Points on a hilly landscape, in no order, each with its height.
A ball rolls from a point to the lowest of its 4 nearest points, and stops where none of them is lower. Distance is the straight distance between rows; heights are no part of it.
<31>: 99, 102, 89, 94, 99, 91, 114, 88  height 19.4
<121>: 87, 102, 75, 61, 64, 45, 108, 68  height 18.6
<264>: 83, 110, 70, 101, 118, 88, 153, 46  height 19.0
<164>: 119, 84, 84, 92, 94, 79, 74, 89  height 25.5
<108>: 107, 121, 153, 75, 41, 84, 59, 145  height 49.5
<414>: 146, 72, 112, 130, 132, 139, 44, 126  height 27.5
<404>: 103, 88, 77, 71, 82, 51, 81, 68  height 21.1
<699>: 131, 97, 129, 92, 86, 91, 24, 123  height 17.6
<65>: 93, 111, 113, 96, 74, 111, 104, 124  height 14.0
<678>: 102, 116, 147, 88, 55, 99, 63, 150  height 46.9
<41>: 138, 71, 81, 119, 133, 110, 63, 88  height 58.9
<287>: 69, 131, 84, 100, 93, 109, 165, 84  height 19.3
<228>: 143, 59, 70, 121, 169, 103, 66, 71  height 73.0
<363>: 115, 96, 119, 111, 98, 131, 90, 134  height 27.1
<776>: 77, 124, 84, 135, 154, 134, 169, 58  height 24.8
<372>: 122, 88, 124, 127, 119, 140, 77, 137  height 9.6
<609>: 131, 67, 63, 108, 153, 92, 81, 57  height 70.1
<666>: 70, 123, 75, 59, 46, 47, 139, 63  height 18.2
<143>: 84, 123, 98, 65, 50, 69, 117, 101  height 25.7
<174>: 110, 85, 67, 100, 124, 76, 101, 61  height 27.4
<122>: 88, 117, 81, 94, 95, 89, 139, 75  height 14.4
<615>: 97, 97, 83, 70, 58, 53, 89, 86  height 23.5
<299>: 94, 106, 97, 90, 72, 93, 109, 105  height 22.4
<544>: 107, 62, 81, 52, 78, 10, 13, 77  height 47.1
<39>: 60, 138, 121, 69, 28, 84, 140, 128  height 33.9
<465>: 110, 96, 70, 84, 99, 72, 94, 73  height 14.1
<346>: 123, 81, 74, 123, 151, 123, 91, 67  height 63.7
<475>: 37, 94, 140, 130, 127, 168, 166, 147  height 41.4
<407>: 83, 112, 93, 142, 157, 157, 151, 100  height 27.2
<185>: 114, 63, 69, 73, 101, 35, 43, 72  height 59.8
<165>: 101, 96, 68, 111, 138, 90, 115, 52  height 28.1
<140>: 136, 77, 112, 83, 81, 68, 24, 108  height 26.8
<157>: 121, 91, 91, 108, 109, 104, 86, 96  height 38.1
<182>: 70, 112, 127, 119, 105, 143, 141, 136  height 21.5
<223>: 109, 100, 117, 98, 88, 111, 81, 117  height 27.3
<365>: 133, 60, 74, 96, 125, 67, 48, 75  height 75.1
<337>: 62, 126, 99, 121, 118, 127, 180, 93  height 24.1
<586>: 77, 121, 97, 82, 62, 93, 139, 97  height 21.0
<69>: 125, 100, 134, 60, 54, 52, 19, 112  height 12.8
<116>: 77, 130, 76, 139, 173, 128, 181, 38  height 25.2
<234>: 136, 76, 123, 140, 146, 151, 56, 139  height 25.6
<507>: 120, 106, 142, 72, 51, 70, 36, 131  height 39.0
<484>: 135, 85, 112, 102, 104, 103, 40, 120  height 4.9
<76>: 154, 65, 89, 141, 156, 138, 59, 102  height 40.8
<457>: 111, 89, 91, 125, 130, 133, 113, 94  height 38.4
<696>: 126, 73, 58, 128, 181, 106, 90, 41  height 79.6
<30>: 105, 101, 106, 69, 48, 52, 64, 101  height 31.9
<82>: 87, 118, 132, 92, 60, 109, 109, 145  height 24.6
<617>: 71, 122, 109, 105, 92, 117, 145, 116  height 9.2
<756>: 39, 119, 132, 99, 64, 131, 161, 152  height 46.8
<622>: 87, 111, 94, 136, 147, 150, 153, 100  height 28.0
<503>: 65, 135, 83, 63, 43, 67, 155, 83  height 21.4
<270>: 60, 108, 107, 138, 155, 158, 167, 120  height 30.2
<340>: 90, 107, 68, 124, 149, 105, 144, 46  height 22.8
<532>: 116, 101, 119, 79, 61, 78, 62, 122  height 35.3
<726>: 104, 86, 105, 145, 160, 161, 114, 118  height 42.7
<426>: 97, 106, 106, 110, 101, 124, 113, 123  height 14.8
<598>: 75, 113, 73, 67, 60, 58, 136, 66  height 11.7
<595>: 119, 97, 124, 98, 81, 105, 54, 128  height 20.9
<712>: 130, 100, 154, 78, 71, 76, 21, 132  height 34.0
<351>: 122, 84, 88, 87, 87, 65, 56, 92  height 35.4
<390>: 109, 94, 92, 109, 112, 112, 108, 93  height 27.9
<21>: 115, 76, 103, 59, 63, 32, 27, 93  height 39.7
<472>: 65, 130, 142, 83, 49, 108, 123, 153  height 32.0
<59>: 66, 98, 128, 132, 131, 160, 140, 143  height 33.1
<647>: 87, 115, 89, 118, 120, 128, 136, 92  height 30.9
<661>: 97, 102, 109, 132, 136, 152, 117, 119  height 35.6
<97>: 63, 134, 102, 77, 39, 95, 160, 106  height 28.5

For each start below, name the point where the ball stops.
<30> => <598>
<678> => <484>
<532> => <484>
<97> => <122>
<76> => <372>
<457> => <65>
<39> => <122>
<41> => <465>
<116> => <122>
<185> => <465>
<776> => <122>
<365> => <465>
<59> => <617>
<475> => <617>
<609> => <465>
<108> => <69>
